A landscape with many peaks, sampled at points; each row gives a point and its height.
From any point a climber takes the steepest step (rise divided by distance) to one of its 2 nearest points. It stops when none of these is higher. Distance is the straight distance between rows; heights are no part of it.
zil h=515: [ 90 119 126 203 152 116 103 157 181 133 163 142 159 123 177 108 127 168
  73  91 140 145 192 102  68  97 149  84 137 114 183 107 118  73 144 113
 119 112 157  98  92 151 112]
senef h=261: [143 134 143  57 160 159 160 100 156 109 133 171 122 116 134 141 101 100
 157 121 147 114 123 134 140 127 145 149 142 113 130 126 135 173 120 145
 128 143  75 147 133 127 150]
Vetes h=282: [103 115 104 202  99 158 158 116 133 116 101 104 171 151 119  88 161 155
 159 140 165 144 129 149  83 166 128 100 205 171 128 112  46 127 156 122
 147 107 121  70  80 134  93]
vano h=101: [ 64  90 121 176  90 122 122  82  77 138 111  71 115 106 117 139 170 141
 176 143  75 121 104 147 159 156 116 161 150 147  96 166 152 132 131 151
 116 103 136 148 150  95 110]
Bugin h=313: [118 110  91 132 112 121 101 109 175 168 109 170  99 122 146 125  96 159
  97 142 108 171 139 123  95 181 105 137 141 102 143 122 129 188  66 114
 115 112 110 111 110 151 194]
sala h=609: [145  97 143 115  97 126 121 154 103 125 141 110 119 151  90 119 141 151
  93 145 121 149 100 132 198  88 104 114 150 106  89 120  89 138 136  79
 110 126 118  86 148 111 130]
Bita h=692: [146 111 141 105 119 143 117 172  95 106 108 106 147 129  79 140 142 141
 123 136 124 128  97 128 176 115 105  99 146 130 129  98  57 148 123  88
 124 118 122  73 132 116 112]
Lago h=578: [165 134 141  76 101 169 127 162  97 131  93 130 156 144  62 105 133 166
 136 124 172 103 104 165 147 118 127 126 154 104 100 141  74 158 182  85
 101  96  96  51 142 126 168]
gaf h=485: [143 144 141  82 137 123 107 168  84 100 122  82 145  89  98 181 146 132
 138 133  96  87 125 127 184 104 115 129  73 125 153 123 154 108 106 100
 112 109 116 156 157 100  86]
Vepa h=614: [141 171 121 116 131 109 130  90 148 128 143 130  99 124 164 123 133  86
 141 139 114 140 142 156 146 131 134 144 117 142 125 123 158 100 122 156
 131 188 146 221  83 126 147]
Diza h=516: [124 153 109  86 133 132 145 111 174 142 194 141 112 147 154  99 140 118
 125 153 123 140 127 159 184  90 135 130 160  90 117 161 131 118 133 153
 105 169 128 196  81 113 178]
tobar h=413: [113 135 128 123 140 142 119 148 124 107 153 118 131 113 130 148 142 122
 118 143 120  92 111 137 134 101 126 138 114 137 134 143 107 102 138 115
 109 127 135 134 120 106 103]
Supi h=460: [100 184 122  99 141 137  99 194 132 137 111 119 174 104 146  92 155 180
 100 109 129 130 192 142 145  99 137  87 147 121 197 133 106  92 143 109
 128  95 117 135 110 113 103]
reb h=703: [156 127 131 162 125 136 146 126 111 101 158 134 138 169 124 114 119  97
 137 127 163  97 109 145  73 134 126 139 122 156  96 135 115 103 200 135
 152 137 152  81 109 130  93]
vob h=593: [132 170 151  62 126 161 125 193  89 135  54 125 170 117 102 107 138 187
 146  88 179  98 165 138 105 118 137 102 125 127 146 136 131 151 163 128
 135  97  84  91 169 135 124]
Vivod h=425: [197 173 109 127  82 125 115 144 141 136  82 123 154 130 118  98 150 120
 125 157 130 144 144 159 109 152 122 123 142 176 159 105  75 132 119 113
 150 132 112 135  52 164 148]
pegu h=415: [168 115 130 152 109 134 154 124 104 107 166 119 128 160 106 127 137  73
 142 155 131 140  90 145 153 108 129 124 156 136  95 136  87 112 153 120
 127 154 144 124  98 116 106]
gan h=551: [172 119 137  98 141 124 142 151 122 101 164 125 130 144 102 142 112 101
 104 126 151 120 106 122 150  90 122 120 103  95 105  98 112 118 147  93
 114 138 123 107 150 136 118]
zefoz h=352: [140 157 117  99 173 151  95 113 158 109 112 156 164  87 151 157 102 114
 107 115 138 116 137 123  95 125 124 123 112 139 180 105 107 132 102  99
 125 117  91 128 109 152 104]
Zivar h=119: [119 137 132  74 113 131 170  90  96 152  84 123 107 113 108 114 137 139
 177 136 124 124 134 139 162 140 134 162 124 124  96 148 169 177 149 179
 147 145  89 158 164 107 154]
nof h=277: [145 134 148  68 143 134 139 141 125 125 138 154 131 115 122 130 121 135
 142 113 133 120 121 129 158 108 137 138 116 101 114 147 142 141 148 157
 112 134 102 136 144 116 136]
Fakil h=525: [130 157 140 125 115 149  96 204 107 129  86 113 188 130 133  97 151 189
 117 109 163 130 151 147 148  98 131  83 168 135 171 130  71  97 161 103
 130  90 112  95  96 112 108]
lipa h=401: [114 163  93 131 102 132 104 125 138 137 104 126 136 131 151  95 146 154
 143 145 121 137 158 160 113 126 140 124 155 147 161 144 118 109 123 139
 128 122 130 173  91 124 148]
tari h=559: [167  82 122 172  76  85 142 128 115 146 149 117  87 175  96 151 116  91
 110 159 101 165 113 127 134 146 102 143 122 132  90 107 134 121 109 106
 120 154 168 115 134 138 143]
lolu h=655: [165 152 157  70 128 168 141 183  93 119  66 114 154 121  84 145 114 163
 138  97 178  81 126 148 101 140 145 113  99 128 143 122 105 151 157 109
 131  94  93  48 158 151 121]
Poka h=470: [181 172 140 131 107 118 145 155 100 113 107 100 142 131 124 131 152  99
 132 136 128 134 133 140 152 118 139 128 113 161 128 105 127 113 130 122
 147 132 155 165 114 143 110]
resil h=368: [143 173 117 115 151 171  99 141 144 113 131 126 180  95 157 148 132 138
 107 113 163 106 130 149  83 115 153 116 125 158 176 118  87  92 133  93
 113 116 107 131  78 132  98]
kez h=510: [219 144 159  86 126 131 134 166 107 110 129 130 129 149  76 154 116 118
 110 116 165 103  98 131 127 115 132 107  99 120 103 108 104 139 188  92
 104 128 125  62 161 136 153]
simor h=520: [165 158 137 102 136  98 143 150  85 132  93  85 118  98 121 164 137 122
 126 127  89  96 135 116 158 126 123 131  53 139 143 143 183 111 115 133
 144 112 139 171 191 108 111]
reni h=630: [180 137 149 153  97  62 146 137  62 139 113  61  82 144  98 150 140 110
 140 132 102 106 130 133 133 157 111 144  58 159 100 150 181 128 132 140
 152 116 174 156 176 122 127]
tad h=403: [122  78 141 106 160  95 116  87 164 129 203 176  77 145 138 165  75 103
  87 119 126 108 119  96  79 139 136 171  68  88 119 124 161 110 152 136
 102 130 154 101 162 139 142]
Rede h=564: [198 157 143 116 146  57 138 125 111 140 103  86  75 122 116 189 134 100
 133 146  92 105 146 117 134 152 128 129  23 132 140 136 207 123  96 143
 147 126 159 195 166 118 143]
kopar h=620: [176 120 157 112 146 112 116 159 164 126 193 164 112 165 126 116  94  99
  64 131 162 142 129  99 159  59 117  98 115  66 103  99 109 118 150  92
 111 156 141  99 134 131 148]
vukip h=146: [164 176 124 122 102 131 153 101 127 152  84 122 123 138 147  77 125 139
 174 123 150 137 141 151  94 175 149 143 127 148 103 149 154 162 167 199
 174 143 119 172 126 132 176]
neze h=162: [142 144 121 105 128 126 162  69 141 156 103 149  93 130 151  92 109 123
 179 107 156 147 159 133  90 163 139 153 124 135 107 147 213 153 141 207
 175 172 106 192 145 132 171]
rofo h=405: [172 140 120 148  62 134 129 138 126 155  98 126 121 148 107 101 154 156
 130 133 133 140 144 157  86 168 144 121 143 156 126 131 100 127 134 135
 144 109 132 121  81 144 174]
filif h=312: [ 91 122 107 137 146 124 104 133 159 127 142 149 135 126 172 125 124 128
  99 145 105 157 152 117 154 118 118 116 157 107 143 130 109 114  89 107
 121 133 106 131 104 128 121]
lipi h=194: [ 44 104  79 207 133 128  90 123 181 173 183 125 113 158 156  88 145 174
  95 129 121 165 170 131 106 106 140 109 169  92 151 172 122  82 131 142
  95 127 177 126  66 111 147]
lebef h=545: [173 120 161 111 155 156 158 129 111 115 135 145 123 136  97 155  92 135
 135 122 166  96 100 129  94 128 137 134 101 130 114 114 126 143 178 123
 119 106 131  70 148 138 125]
puz h=256: [ 85 122 123 133 166 151 170  93 147  68 137 137 172 131 143 153 101  57
 166 134 141 139  83  95 137 146 118 133 173 145 127  93 111 140  89 127
 156 161 104  92 111 146  58]
pogu h=617: [147 140 125 132 139 153 152 117 139 105 138 141 130 134 152 130 110 100
 140 113 163 104 130 139  81 139 136 150 121 140 125 114 120 138 155 156
 146 135 138 121 107 140 110]
vez h=370: [ 80 116 131  82 150 155 137  91 120 124  71 137 140  92 119 161 114 138
 177 125 117 121  97 121 153 176  99 154 126 140 129 110 146 190  56 136
 139 108  74 126 164 136 122]
vodaf h=452: [105 164 108 118 136 138 111 138 184 161 157 147 115 139 163  92 140 160
 123 132 129 145 150 142 139 110 138 125 142 116 142 149 145 123 123 137
 120 147 128 187  79 124 155]
Padob h=242: [174 146 141  74 134 142 194 143 128  93 111 157 149 143  96 119 120  89
 148 122 175 139 111 104 167 115 119 115 152 101 104  93 104 178 129 132
 127 157  91 115 132 134 124]
mer h=294: [139 147 139  70 117 125 146 153 127 139  93 151 138 116 119 111 142 136
 140 129 134 143 147 111 171 125 115 114 129 111 133 122 129 159 106 154
 149 136  83 152 146 116 154]
bipap h=687: [118 140 144  73 128 158 101 185  91 130 117 127 144 132 103 112 132 190
 108 111 139 107 129 153 147  94 127 112 147  98 126 142  93 124 162  98
  92  97 100  85 144 109 140]
Vik h=238: [ 94  86 125 185  94 126 127 123 132 138 153 138 115 137 144  97 145 140
 133 119 121 145 137 126 104 128 127 127 166 131 102 143 127 118 154 146
 126 120 162 107 121 126 133]
tomi h=514: [139 125 129 141 131  63 141 114 126 154 122  95  87 115 144 149 128 104
 117 126  92 124 144  94 121 157 110 134  37 129 127 131 234 115 103 148
 145 125 169 171 162 138 141]
rit h=337: [115 141 124 116 162 140 110 133 171 131 121 180 148 105 159 135  91 126
 110 113 126 146 147 105 133 114 130 126 116 114 164  98 141 126  87 126
 140 136 120 141 123 160 110]
vak h=568: [104 146 126  82 137 148  77 174 141 146 127 140 164 130 132 104 117 209
  91 107 140 119 173 145 132  84 133 101 124  91 153 148 106 127 131 103
  93  79 101 105 131 115 163]
Zosa h=522: [ 96 120 139 130  98 117  94 150 116 130 165 106 123 147 104 106 144 162
  79 149  88 163 134 132 213  94 101  94 158  87 122 142 105 119 110  93
  98 125 123 120 133 107 150]
sakub h=228: [227 144 156  72 107 122 151 163 132 128  72 156 117 139  95 147 106  95
 114 137 164 154 120 117 151 140 111 105 123 112 130  81 105 190  95  92
 130 135 105 111 139 140 171]
pur h=204: [143 118 120 149 159  65 118 107 145 114 132 135 117 133 156 159 109  52
 117 145  90 167 136  75 115 145 103 130  86 127 136  93 178 111  67 119
 150 156 161 138 146 172  96]
piga h=455: [110 120 159 104 135 116 119 160  82 106 127  92 114 101 100 174 133 131
 127 119  87 100 102 107 172  97 109 124  75 110 113 133 153 124 128 113
 122 121 121 106 214 121 101]
gevo h=300: [132 139 105 167 118 159 151 124 129 101  97 137 180 132 140 115 120 138
 148 127 169 131 122 140  87 158 123 113 171 147 142  94  69 149 125 106
 154 102 118  78  97 171 104]
sepur h=423: [ 84  75 147 138 124 114 151 131  70 113 119 104 116 110 109 165 145 133
 141 125  89 129 109 104 181 113 120 131 123 116  96 145 154 144 129 136
 136  93 131  94 220 118 100]
kavi h=453: [ 60 120 125 161 159 117 101 135 128 131 170 121 144  99 154 127 125 169
 105  79 133  98 159 120  76 109 158 120  75 135 168 140 165  90 157 154
 122 112 161 129 143 122  99]
karog h=501: [149 148 126 143  99 107 138 131  93 131  93  94 127 142 114 107 162 108
 156 145 115 158 130 133 176 139 109 142 156 169 111 125 130 136 101 145
 161 150 133 173 109 132 123]
kup h=473: [225 183 126  91 117 158 164 101 116 111 104 131 138 150 105 148 119  88
 162 136 174 105 115 175  94 147 153 146 133 156 127 112  91 162 158 153
 131 134 104 136  91 125 165]
gepez h=720: [174 159 102 116 111 114 120  81 142 148 156 120  82 126 132 134 150 103
 147 169 115 121 115 178 125 145 143 151 134 148 118 139 136 120 133 164
 111 154 159 210  62 112 183]
motip h=298: [ 29  87 135 115 175 167 155  92 162  88 164 167 150 115 128 112 102 129
 146 112 141 104  96 103 142 103 139 136 197  86 103 141 101 139 140 135
 103 126  91  82 135 108  98]
vug h=597: [177 150 121  90 115 126 131 105 144 142 165 144  99 147 113 129 133  93
 113 164 123 127  98 167 167 106 141 137 144 117  98 145 101 112 163 133
  90 161 140 182  81 103 179]
tun h=209: [ 78  93 117 185 117  94 115 134 162 150 186 138 120 163 132  92 138 160
  87 123 112 157 151 121 127 111 147 116 167  86 110 145 118  97 164 134
 126 133 158 109 110 114 152]
kug h=197: [113 137  97 142 142  98 112  86 154 111 108 148 107 115 163 151 125  53
 159 140 105 170 122 105 116 174  98 153 118 155 144 112 169 126  59 146
 148 165 143 167 121 158 116]
voma h=441: [115 189 117  82 100 138 121 152 109 131  71 105 163  93 137 106 157 151
 148 130 109 146 154 133 215 102 123 114 150 136 149 124 129 120  85 146
 138 141  84 200 112 112 140]
gam h=517: [ 58 102 136 146 169 129  83 135 141 127 192 128 130 118 155 134 128 158
 104 108 105 115 164 115 121  74 155 121 109  92 148 142 154  89 148 131
 109 118 145 121 139 117 107]
mov h=67: [ 80  90 116 148 121 103 118  97 122 138 128 128  83 119 141 113 129 116
 144 127  75 155 127 120 140 135 139 156 118 112 109 159 205 140  96 163
 124 138 149 178 168 123 127]
Fimob h=468: [133 101 144 147 144  68 126 129  98 152 139  98  73 119 131 170 120 153
  98 119  90 101 149  98  95 142 124 134   4 121 148 145 228 106 121 141
 142 117 183 146 201 120 135]
latun h=494: [126 128 144 108 168 163 120 109 116 116 147 148 144 107 127 169  92 140
 126 108 161  50 105 128  55 114 136 152  86 133 145 129 111 121 169 116
  93 103 120  78 140 115 111]
Tos h=314: [140 167 134  64 107 131 134 188 144 164  72 122 138 113 139  74 143 171
 110 113 132 173 184 100 193 110 123  79 127  86 145 125 132 146 105 138
 157 133  91 152 142 122 166]
Puf h=649: [ 36 105 119 194 181 134  93 130 174 123 182 139 147 117 184 124 121 158
  96  87 149 140 174 106 108  91 158  99 151 113 166 141 120  83 142 119
 101  96 143 110 119 131  92]
Fales h=367: [143 151 123 182 151 111 114 168 152 112 119 109 165 124 168 107 148 115
  97 101 130 151 175 106  94 130 135  81 111 160 171  95 117  65 128 101
 167 125 161 128  95 149  79]
sove h=404: [129 161 125 119 154 153 109 146 140 120 162 133 172 126 162 112 130 159
 114  94 167  88 155 153  75  90 166 112 125 123 163 136 123  80 182 115
 121 109 136 126 106 112 107]
kap h=589: [157 156 149 103  93 163 148 159  86 128  81 108 163 140  86 109 154 162
 138 115 169 111 116 159 100 140 123 134 150 152 124 138  93 157 161 110
 137 101 108  77 136 135 150]
geve h=605: [127 136 133 132 131 153 114 178 113 104 133 122 181 125 119 111 134 132
 108 117 137 128 136 120 152 107 125  84 178 127 162 105  74 118 135  91
 126 111 123 103 106 126 100]
Lok h=339: [131 110 117 115 103 134 145  95 144 161  71 175 116 120 121 112  96 149
 124 142 122 164 113 104 118 177 103 122 156 119 113 106 111 202  53 133
 133 113  81 113 119 166 180]
roze h=260: [108  95 118 210  98 151 141 116 123 131 122 121 143 147 124 107 145 137
 162 122 136 130 117 130  84 150 130 120 166 176 123 133 112 119 165 142
 142 125 152  97 109 140  92]
muser h=225: [ 50 142  75 195 132 132  97 112 177 137 152 130 129 134 170  91 142 154
 136 142 130 170 145 156  97 147 146 120 189 125 149 158 127  93 117 132
 104 138 141 152  68 125 128]
voz h=486: [130 100 165 131 109 140 142 134  85 125 125 119 114 138  95 143 123 145
 119 109 146 108  97 137 123 118 121 130 115 132  70 148 133 155 168 124
 131 101 137  65 179 128 125]
det h=319: [ 70  78 147 126 159 168 174  72 131 102 171 149 143 132 113 142 100  97
 158 117 151  97  72 125 132 129 142 159 155 110  83 149 102 146 163 156
 120 145 114  89 131 109  95]
Bape h=338: [ 53  67 127 160 169 161 134  75 122  98 193 139 116 121 138 149 111 110
 157 115 142  79  85 121 100 118 154 150 133 127  92 178 129 109 169 155
 110 138 118  91 150 103  80]
fofaf h=176: [118 121 112 122 121 119 156  48 119 158  85 142  83 128 131 117 121 105
 180 142 125 156 128 127 116 186 113 170 123 133  85 151 205 176 100 187
 167 158 105 173 158 129 160]
sikat h=438: [107  88 149 168 102 127 158 138  80 122 129  99 126 128  93 112 151 120
 126 130 115 133 100 121 157 132 129 137 136 126  86 138 133 137 162 151
 145 110 141 107 187 125 102]
Givig h=331: [107  96 113 123 139 128 100 113 159 167 139 171 102 128 147 124 102 159
  94 113 114 126 140 129  91 128 122 142 131 104 140 131 133 150 118 137
 109 118 134 130 123 129 176]
febo h=212: [159  99 128 119 134  99 130 124 152 129 109 157 131 127 134 153  99  76
 114 150 102 155 121  83 150 141 106 135 113 131 123  99 144 157  41 126
 149 156 125 129 144 155 126]
sazi h=546: [112 150 125 136 111 109 147  98 128 137 124 116 116 118 126 104 157 104
 173 152 107 141 119 146 164 124 125 152 154 154 105 159 158 119 115 165
 137 165 125 197 106 121 140]
Sep h=561: [218 165 140 125 119  90 165 135 100 141 119  86  71 169  87 155 119 118
 148 139 137  96 126 126 116 151 142 143  61 140  93 150 176 124 178 142
 138 132 167 153 174 116 171]
zivut h=445: [120 135 107 203 133 132  80 157 166 146 128 121 168 135 153 114 128 167
  82 108 125 144 182 136  70 122 136  89 147 151 192 111  81  85 130  87
 135  96 157  80  77 158 127]
luze h=342: [114 128 142 186 157 115 132 169 154 112 118 135 169 119 162 107 131 135
 121  89 127 143 171  91 102 114 127  94 137 133 143 101 125 112 131 125
 162 110 143 107 146 148  83]
nani h=400: [170 136 119 172 117  95  96 164 132 143 134 102 161 127 147 114 139 151
  69 138 111 137 158 119 104 123 125  87 116 140 186  98  89  74 116  65
 137 106 162 107  76 143 119]
Leg h=58: [ 54  91 106 154 145 119  96  95 135 141 143 132 115 108 150 143 143 115
 139 141  92 144 113 120 148 125 120 151 149 130 136 144 156 114  98 142
 113 129 140 152 141 127 100]
rolap h=389: [ 62 146 123 106 151 156 114 109 130 118  72 136 144  69 148 129 136 147
 182 115 130 138 126 126 147 147 102 147 145 146 146 115 166 161  75 157
 149 131  69 158 135 133 110]
gimed h=92: [ 93 116 114 160  93 118 105 110 109 145 120  90 116 128 125 137 173 161
 154 148 103 117 124 155 121 158 123 153 115 160 139 151 137 107 121 135
 120 104 148 155 132  95 130]
Nubub h=422: [ 99  99 151 140 157  84 111 139 135 139 158 122 115 104 152 156 118 141
 103 101 113 100 164 104  69 135 134 134  36 115 161 148 199  99 147 141
 128 103 152 142 169 131 102]
lasif h=399: [ 50 105 137 190 167 131  95 135 113 111 162  82 135 108 161 143 136 155
 133  95 123  99 122 113  87 111 150 114 119 137 141 146 134  78 158 134
 108  98 151 118 165 106  46]
tav h=440: [212 148 129 129 117 125 136 143 118 109 176 100 126 179 108 122 137  67
 115 129 162 124  99 140 140  91 134 129 120 140  97 116 102  99 186 131
 134 160 164 141  94 127 114]
fil h=317: [112 147 124 172 146 165 129 134 156 109 134 155 186 123 167 101 123 130
 110 105 156 134 147 126  81 120 136 104 162 148 164 103  87 112 138 116
 166 114 117  93 105 148  88]
zotez h=365: [ 43  72 118 191 169 156 101  93 115 102 176 110 138 108 146 167 117 141
 154 105 146  79  91 126  64 142 139 149 133 148 141 158 115  96 139 136
 108 115 137 111 147 103  57]
lozu h=488: [118 139 123  85  98 109 125 127 110 141 104 104 108 104 140 109 172 138
 152 143  83 147 131 146 210 123 130 143 135 123 123 153 159 139  94 152
 131 149 114 199 128 109 147]
zoku h=76: [ 87  85 129 133 108 112 142  61 101 150 135 122  60 113 107 152 118 107
 160 143  73 120  96 141 152 169 142 191 106 120  81 179 190 154 104 147
 121 138 148 155 175 119 127]
kezar h=480: [ 76 142 140 104 148 134  83 178 151 147 127 134 156  84 167 120 139 200
  92  88 110 110 175 120 143 102 136  97 117 113 176 129 141 103 127 112
 112  97 126 133 138 121 128]
Redi h=84: [108  97 124 147 106 101 123  83  89 136 142  97  73 115 113 171 139 127
 153 155  85  96  90 137 125 167 115 177  88 170 117 160 165 126  99 127
 127 126 150 152 140 104 129]
ronuv h=626: [131  78 131 207  95  77 134 116 117 141 154  98  89 148 109 154 126 100
 105 151  72 152 121 105  95 175 129 161 100 144 112 127 152 111 112 121
 145 133 181 116 153 146 117]
vatuz h=596: [179 103 125 176  96 138 130 130 134 118 157 135 122 173 114 120 119 129
 112 140 154 123 116 147  52 137 134 122 142 145  97 122  65 105 171 103
 127 129 171  72  93 139 141]
Gade h=725: [136  87 145 196  86  68 139 140  73 145 108  92 103 142 105 138 146 108
 145 147  76 130 133 110 144 158 116 151  88 160 117 110 169 138 122 112
 151 112 169 124 176 129 109]
mir h=356: [140 114 122  71 133 148 156  90 132 143  43 150 131 106 109 155  99 133
 155 131 136 136 108 108 146 184 100 141 124 138 128  94 129 223  58 126
 128 117  69 116 147 157 177]
Fufup h=187: [105 112 120 142 138 110 130  56 146 133 115 166  93 137 148 131 104  95
 172 135 107 144 132 111  99 159 113 170 140 141 115 122 189 152  91 170
 146 156 124 155 133 149 144]
fidif h=131: [166 156 143  94 103 137 146 129  97 157 104 115 106 134 109 111 137 143
 174 137 148 119 141 161 131 147 141 142 120 133 115 160 149 154 171 159
 122 128 127 150 138 112 179]
gis h=364: [113  78 125 130 136 122 100  95 127 148 148 150  81 133 119 155 114 139
 112 133 111  95 120 135  78 150 126 165  94 132 125 128 134 141 137 114
  90 106 136 121 143 130 147]
Pegom h=50: [ 58 123  91 133 129 113  87 101 145 166 129 134  90 106 148 131 138 161
 109 137  71 143 120 135 167 125 111 136 121 120 158 149 159 105  78 121
  97 127 138 169 119 103 133]
gafo h=250: [154 134 137  76 158 125 188 117 151 104 119 167 115 132 128 133  93  60
 140 118 148 147 118  97 153 126 120 129 118  94 103 101 138 180  94 146
 153 176  99 146 142 145 132]
Nulod h=274: [ 92  96 109 191 136 128 101 110 144 109 183 125 126 145 143 143 126  75
 112 161 102 164 105 105 140 127 134 131 178 123 121 129  89  98  92 112
 109 150 157 124 104 115  88]
riber h=454: [106 103 142 125 105 111 118 143 113 129 159 111 113 130 119 123 159 140
 116 142  80 119 105 137 188 101 125 131 143 120 109 154 130 104 109 120
 116 129 133 149 133 104 121]
bug h=369: [156 136 127 126  87 130 145 166 127 149  89 130 136 146 109  84 147 164
 119 130 134 154 136 144 144 146 114 104 172 126 131 109  80 152 127 118
 138 121 124  99 101 145 158]
ritep h=533: [142  82 147 119 147  97 121 149 187 148 190 172  77 151 125 120  82 130
  41 120 126 164 154  81 125  83 121 111  88  54 114 110 127 122 128  87
 123 148 165 106 135 141 169]
Furo h=279: [ 75 110 136 141 165 166 147 123 139  79 157 151 167 116 138 126 115 118
 131 100 149 117 113 114 143  89 128 115 172 112 107 107  95 129 138 123
 134 140  95  82 133 136  64]
teve h=235: [205 150 140  90 128 151 154 141 137 105  96 151 155 133  96 142  95  89
 128 134 164 142  93 130 164 108 112 108 147 132 118  80  72 172 121  87
 137 151  86  99 104 141 149]
riso h=507: [232 179 143 109 135 114 162 134 116 124 122 119 105 147 112 150 117  74
 147 130 162 108 116 134 109 140 145 137 100 148 112 122 133 143 167 143
 132 148 135 137 138 118 166]
lipop h=449: [104 128 133 109 144 159 104 141 107 123 153 117 155 109 137 145 120 178
 124 107 151  63 138 154  69 103 144 131  93 151 150 146 118  99 195 128
 104  96 119 111 137 101 111]
kiti h=471: [227 182 145  95 130 126 156 158 115 103 145 116 123 159 119 123 141  78
 140 126 161 110 133 161 119 100 164 114 102 138 119 124 127  97 199 134
 133 152 149 162 106 120 144]
Sez h=110: [ 97 121 132 124  93 133 153  79  75 145  95 103 122 117 112 134 155 141
 177 142 117 104 100 152 143 175 121 168 140 158  95 170 163 166 136 170
 144 124 115 156 160 106 138]
Lutak h=442: [204 153 114 113  96 144 150 112 129 140  86 147 123 149 108  96 124 131
 143 131 186 136 123 151  73 161 141 136 138 145 126 114 104 166 147 148
 136 118 114 127  85 148 178]
soni h=266: [ 77  99 121 150 170 172 143 105 136  70 169 122 181 127 130 163 128  92
 148 140 160 120  86 100 124 122 120 133 166 145 134 114  79 122 109 106
 116 139 106  79 108 119  47]
mel h=292: [112 121 101 131 156 132  97 104 164 104 162 149 140 133 129 150 110  93
 105 158 105 134  93 116 162 108 102 134 176 114 136 119  82 107  65  92
  86 150 117 130  97 131 103]
Fika h=414: [ 76 185 107  96 147 164  99 132 147 115  76 128 180  84 146 104 137 156
 153 128 122 141 155 127 177 120 119 110 170 148 178 115 131 141  74 134
 135 127  74 182 104 130 116]
terid h=390: [132 115 124 122 128 149 135 102 115 106 161 125 114 130 123 167 126  89
 145 165 115 101  79 149 152 123 137 158 130 138  96 131 119 122 128 131
 112 147 135 139 122 119 108]
lumog h=251: [ 67 108  74 212 129 113 100  95 151 121 145 114 121 144 160 115 147 105
 127 151 119 175 117 124 114 149 133 120 189 140 140 144 131  75 113 131
 112 148 178 162  84 131  93]
Gubal h=341: [167 137 139  98  82 125 160 186 129 154  60 129 146 146 104  67 152 176
 121 128 143 173 155 117 175 123 126  72 165  90 121 120 115 172 113 125
 152 124 111 116 151 149 170]
pasi h=446: [223 179 129 121 117 129 132 167 125 125 109 112 151 146 117 115 138  80
 116 144 142 145 137 142 138 131 133  95 128 165 134  87  75 105 111 112
 143 144 139 155  71 139 132]
zufu h=456: [120  84 144  97 140 100 108 109 172 151 182 180  79 141 134 137  87 134
  60 128 117 118 120  95 104 102 129 136  97  54 119 120 165 131 133 108
  79 139 126 111 146 126 187]
Suvev h=220: [180 136 135  81 132 121 139 124 151 132  91 167 113 108 126 146 103  97
 108 157 115 157 125  92 144 147  97 120 117 102 119  83 119 193  55  97
 133 133  96 112 139 144 164]

For each start below, name the point where the climber stops.
tun -> Puf
muser -> lebef
motip -> Puf

Call two points neighbours if one is among the 2 nearest of the other. Go from one point of each pair to the other, from neighbour to neighbour, staying as high as possible. Name the lowest point that can't be avoided.
Gade / lolu -> terid
gepez / riso -> rofo
lebef / Puf -> Nubub
bipap / Bita -> Supi
kopar / Rede -> sepur
kopar / reb -> kez
bipap / lolu -> Lago
